Points, in no order, along strands that fork, close into loops and pass close to each other.
(in the rows, 128 means zero)
Points whose rows are less than 77.3 apart are linked; no others are. Some points are linked to none.
K_768: [151 133 172 139 145 129 110 86 144 122 165 119 112 104 111 122 137 92 146 110 148 134 132 107]
K_420: [136 169 163 144 141 131 137 121 144 117 138 114 128 121 109 148 108 111 133 132 106 128 95 96]
K_297: [130 142 137 97 104 146 153 135 132 122 130 135 132 124 143 118 133 126 152 129 89 91 136 137]
K_914: [96 119 85 140 113 157 154 134 153 121 89 107 152 165 131 133 80 177 149 161 142 131 146 85]
K_526: [155 120 160 136 152 137 99 86 113 124 176 120 129 97 102 117 131 101 145 125 159 143 145 130]
K_799: [100 135 103 160 166 145 158 130 170 127 116 100 141 141 139 161 103 142 105 156 129 108 73 72]
K_628: [145 93 113 142 141 98 92 162 89 153 107 161 124 110 122 118 175 149 104 108 128 164 139 131]
K_292: [125 139 132 164 97 132 104 141 126 116 117 151 112 158 114 129 116 152 149 143 159 164 140 117]
K_451: [139 131 136 124 131 119 138 89 122 134 141 112 146 101 106 132 123 93 153 144 118 122 124 143]
K_431: [117 112 133 91 118 143 125 105 115 128 148 117 110 115 125 122 129 96 142 135 117 115 136 184]
K_837: [134 151 136 89 138 123 131 115 102 109 137 130 134 103 137 122 125 88 113 107 134 117 130 162]
K_685: [166 132 130 135 118 109 96 145 132 108 128 155 143 138 128 109 152 124 130 63 106 153 133 129]
K_187: [93 123 111 133 165 156 175 123 144 140 117 87 143 136 153 131 99 152 136 172 140 73 108 86]
K_928: [125 106 90 77 130 104 110 177 98 149 118 145 151 119 153 111 183 144 99 96 114 111 146 144]
K_663: [157 125 137 114 128 122 89 111 139 139 153 137 114 100 105 97 146 103 154 106 114 130 147 158]
K_236: [97 146 118 171 141 140 123 146 161 118 128 102 129 169 111 149 74 124 135 136 147 152 99 78]
K_746: [149 132 103 113 126 90 105 175 94 139 125 156 135 138 139 130 153 146 123 79 142 149 143 156]
K_49: [150 121 122 121 117 94 75 153 124 125 138 148 129 128 140 107 163 118 117 42 122 150 138 133]
K_87: [93 124 136 138 112 140 120 119 94 137 147 113 123 111 117 130 94 118 152 173 159 135 118 142]
K_729: [158 173 156 147 123 119 135 114 155 100 136 140 137 128 106 126 125 107 142 110 112 139 131 100]
K_741: [107 119 166 133 146 149 103 85 139 133 177 97 93 114 97 127 99 91 118 148 165 129 119 150]
K_220: [111 123 142 132 119 136 155 118 126 120 136 115 113 131 146 127 107 104 128 162 141 94 113 151]
K_262: [158 163 139 129 121 118 116 129 137 98 134 150 141 114 123 119 135 109 138 69 101 137 135 122]
K_62: [105 103 109 141 86 128 156 135 127 123 88 147 125 149 149 147 139 158 145 152 134 132 147 121]
K_977: [125 130 128 143 153 138 130 94 133 136 140 90 133 101 103 131 108 91 148 161 136 121 104 114]
K_266: [131 147 144 90 123 112 100 129 106 112 144 135 130 108 140 134 149 97 130 95 143 139 144 157]
K_640: [117 120 120 101 109 118 168 128 93 110 104 146 144 130 174 134 145 144 121 118 144 114 157 136]
K_152: [146 127 114 129 86 122 132 132 177 110 94 157 131 156 115 145 154 148 132 129 101 160 154 121]
K_151: [123 127 123 123 108 149 146 149 118 128 124 130 127 143 136 124 138 135 163 142 111 114 137 130]
K_691: [110 138 163 115 140 139 126 87 131 124 166 106 110 106 96 136 105 85 116 142 135 127 116 164]
K_458: [104 135 130 150 174 127 117 111 151 177 133 79 117 116 125 153 99 116 87 158 124 118 57 106]
K_32: [126 123 97 135 87 147 174 119 181 119 93 122 139 179 119 140 115 160 135 144 116 144 165 109]
K_619: [142 153 148 153 140 139 139 118 117 95 117 129 134 133 134 146 113 128 131 142 132 135 108 118]
K_107: [129 90 108 140 104 106 142 167 109 142 88 166 123 158 138 120 144 186 87 117 107 157 147 136]
K_349: [149 108 89 137 106 98 125 181 108 133 97 158 132 160 140 107 156 166 82 90 118 159 146 143]
K_261: [143 128 112 135 111 117 126 152 105 111 124 167 130 146 144 136 150 148 129 113 139 150 144 144]
K_686: [116 132 160 141 130 131 105 115 121 138 147 113 115 125 111 131 95 113 167 152 173 133 123 122]
K_101: [112 152 152 146 172 132 105 111 143 154 141 84 111 122 118 150 85 114 116 155 136 118 71 100]
K_665: [142 150 130 155 134 151 172 120 144 95 115 124 122 152 137 140 116 125 114 126 118 126 115 104]
K_804: [145 129 122 154 118 111 128 116 131 136 125 136 136 126 102 139 129 123 171 145 139 150 132 112]
K_322: [97 154 110 135 147 140 158 145 137 142 130 86 123 135 123 147 84 119 141 159 138 104 98 98]
K_815: [94 145 160 151 147 131 114 112 123 137 136 100 116 110 132 145 88 116 110 175 155 123 77 106]
K_734: [100 116 106 145 135 144 181 128 147 123 109 103 166 155 140 142 95 166 147 161 137 103 119 84]
K_726: [137 149 131 73 155 148 151 111 107 114 146 117 144 105 138 111 119 108 93 129 121 92 134 166]
K_496: [139 94 105 130 141 89 112 185 101 152 98 155 115 137 128 120 173 152 74 88 110 160 133 129]
K_392: [131 146 137 98 167 153 169 91 121 123 155 104 146 94 124 125 123 106 71 120 99 94 111 166]
K_406: [103 130 148 108 132 141 148 97 126 132 145 103 113 111 124 142 100 96 108 163 138 108 111 162]
K_863: [126 176 142 143 165 126 132 126 171 147 128 99 123 120 107 152 101 122 121 145 112 117 71 86]
K_242: [114 105 156 147 115 129 93 115 104 152 148 130 106 117 111 126 135 128 170 145 168 153 148 116]
K_247: [142 118 124 131 100 112 112 148 144 128 96 168 113 156 111 139 154 169 115 117 110 180 154 128]
K_927: [125 151 138 146 157 139 172 120 159 144 125 99 107 129 145 150 119 143 93 150 102 92 76 109]
K_98: [111 111 151 111 116 143 166 103 127 123 124 113 132 129 155 115 111 126 124 166 125 79 132 140]
K_885: [152 112 150 118 146 139 80 87 112 121 161 128 121 103 107 97 133 106 141 120 141 139 149 167]
K_17: [148 113 111 97 130 121 82 121 131 133 148 135 125 93 121 97 152 98 134 82 108 123 139 183]
K_868: [119 141 126 169 116 148 111 141 146 110 122 120 119 172 108 135 83 136 157 136 157 162 127 92]
K_102: [149 135 133 131 122 116 129 119 107 128 146 142 147 112 116 121 143 116 146 142 128 128 134 140]
K_568: [118 137 116 168 116 159 157 127 144 89 95 124 108 159 135 149 100 141 120 148 147 147 121 98]
K_100: [149 122 90 94 117 113 106 166 131 136 118 161 133 109 143 96 162 139 123 62 84 114 137 152]
K_582: [139 124 116 91 119 131 142 137 115 129 128 140 144 111 143 109 165 125 135 107 98 103 155 150]
K_532: [131 151 146 137 161 139 161 102 147 143 146 94 115 104 129 152 116 113 102 141 93 97 81 125]
K_477: [141 119 143 106 120 98 84 130 96 145 147 154 124 108 122 123 151 115 134 101 145 153 158 152]
K_949: [136 156 176 152 158 142 108 92 155 121 157 106 95 92 108 126 126 87 118 113 127 124 105 92]
K_157: [148 121 108 107 111 122 116 174 135 136 96 165 134 135 133 107 171 164 117 79 72 136 147 133]
K_899: [129 126 134 114 89 152 158 147 130 116 100 146 155 168 142 123 143 187 119 123 97 132 170 122]
K_44: [115 133 97 140 103 138 157 141 173 121 95 113 142 178 118 133 99 141 149 153 129 132 132 92]
K_205: [125 112 127 162 89 132 106 153 131 125 103 157 106 168 119 128 143 158 130 137 125 170 144 125]
K_819: [144 159 139 92 145 139 172 126 120 93 116 126 149 127 168 115 133 136 102 98 114 85 140 125]
K_480: [143 116 161 119 117 117 86 114 146 151 156 143 103 113 100 117 151 113 174 116 126 129 151 133]
K_699: [102 119 105 159 91 150 163 125 123 92 95 134 118 152 146 147 108 162 136 148 158 142 139 113]
K_466: [127 104 120 113 100 126 147 161 120 132 98 164 143 173 149 125 148 207 95 110 106 149 170 135]
K_460: [123 125 105 156 121 126 126 126 124 128 105 133 152 134 119 139 104 153 171 177 146 140 122 103]
K_280: [138 116 148 126 125 112 85 129 114 160 136 144 93 113 111 126 159 128 161 121 143 155 160 128]
K_823: [135 79 138 145 139 108 85 145 99 154 120 159 114 113 114 127 171 153 129 134 113 161 130 135]
K_206: [142 102 95 91 135 76 65 154 112 162 152 133 140 110 126 106 166 120 95 83 145 135 128 157]
K_715: [142 107 127 101 139 74 67 138 92 149 156 150 140 113 133 120 156 131 107 94 156 159 150 157]
K_890: [127 138 137 118 121 135 192 121 122 97 104 133 141 137 162 120 132 140 109 125 131 98 146 113]
K_481: [90 126 115 137 142 149 128 129 114 139 144 94 129 131 130 127 77 118 152 177 150 105 102 125]
K_834: [137 102 80 83 143 97 96 184 124 156 121 136 134 103 142 107 183 132 105 73 103 114 126 151]
K_41: [142 115 94 88 125 105 131 147 94 141 126 140 158 114 146 108 167 126 115 100 125 113 146 158]
K_916: [134 144 140 132 153 133 176 105 123 120 138 109 131 107 137 137 125 105 96 123 100 105 101 132]
K_171: [93 122 102 141 181 139 160 124 157 149 119 88 140 126 157 144 91 146 105 178 138 81 77 87]
K_987: [104 101 117 131 99 118 163 115 102 126 109 141 131 128 159 145 139 137 144 148 147 125 148 137]
K_5: [150 125 136 156 126 139 119 113 148 114 133 126 106 124 128 107 133 84 147 135 125 109 115 129]
K_372: [138 141 126 108 89 128 148 137 144 103 102 159 148 155 135 139 148 149 132 114 98 134 155 126]
K_301: [104 120 165 138 153 142 93 96 136 141 168 93 107 116 103 129 90 103 148 160 172 125 113 115]
K_621: [104 140 111 149 123 134 145 152 161 129 121 106 135 163 125 136 86 114 149 155 137 119 104 90]
K_596: [129 119 117 81 127 145 101 111 125 119 165 133 126 105 119 109 151 96 123 105 119 121 148 201]
K_418: [136 126 134 142 120 122 118 132 92 118 140 157 124 120 132 123 127 131 140 141 148 133 136 152]

How many points has the smallest loop of links through each point below? Write - if it is on no loop.
K_451 | -
K_699 | -
K_17 | -

A piece is two or more points that can be reached from each other along the links. Count, over all rows, the pieces, the separate loops (a circle has one, a figure eight two, a Y none), the forks (points with three links) and the tips (points with one).
pieces | 4
loops | 0
forks | 9
tips | 17

A fork is a point with three links, a tip a point with one. Leave the first point through the second and follow the links. Name the first fork or tip that comes.
K_157; K_100 | K_151
K_927; K_532 | K_477
K_107; K_466 | K_621
K_420; K_619 | K_819
K_236; K_868 | K_823
K_819; K_890 | K_420
K_151; K_297 | K_157

Name the points in between on the shortest way along the links from the first point to the second, in order.
K_987; K_262 | K_62, K_699, K_568, K_665, K_619, K_420, K_729
K_406; K_17 | K_691, K_741, K_301, K_686, K_242, K_280, K_480, K_663
K_49; K_815 | K_685, K_262, K_729, K_420, K_863, K_101
K_247; K_32 | K_205, K_292, K_868, K_236, K_621, K_44
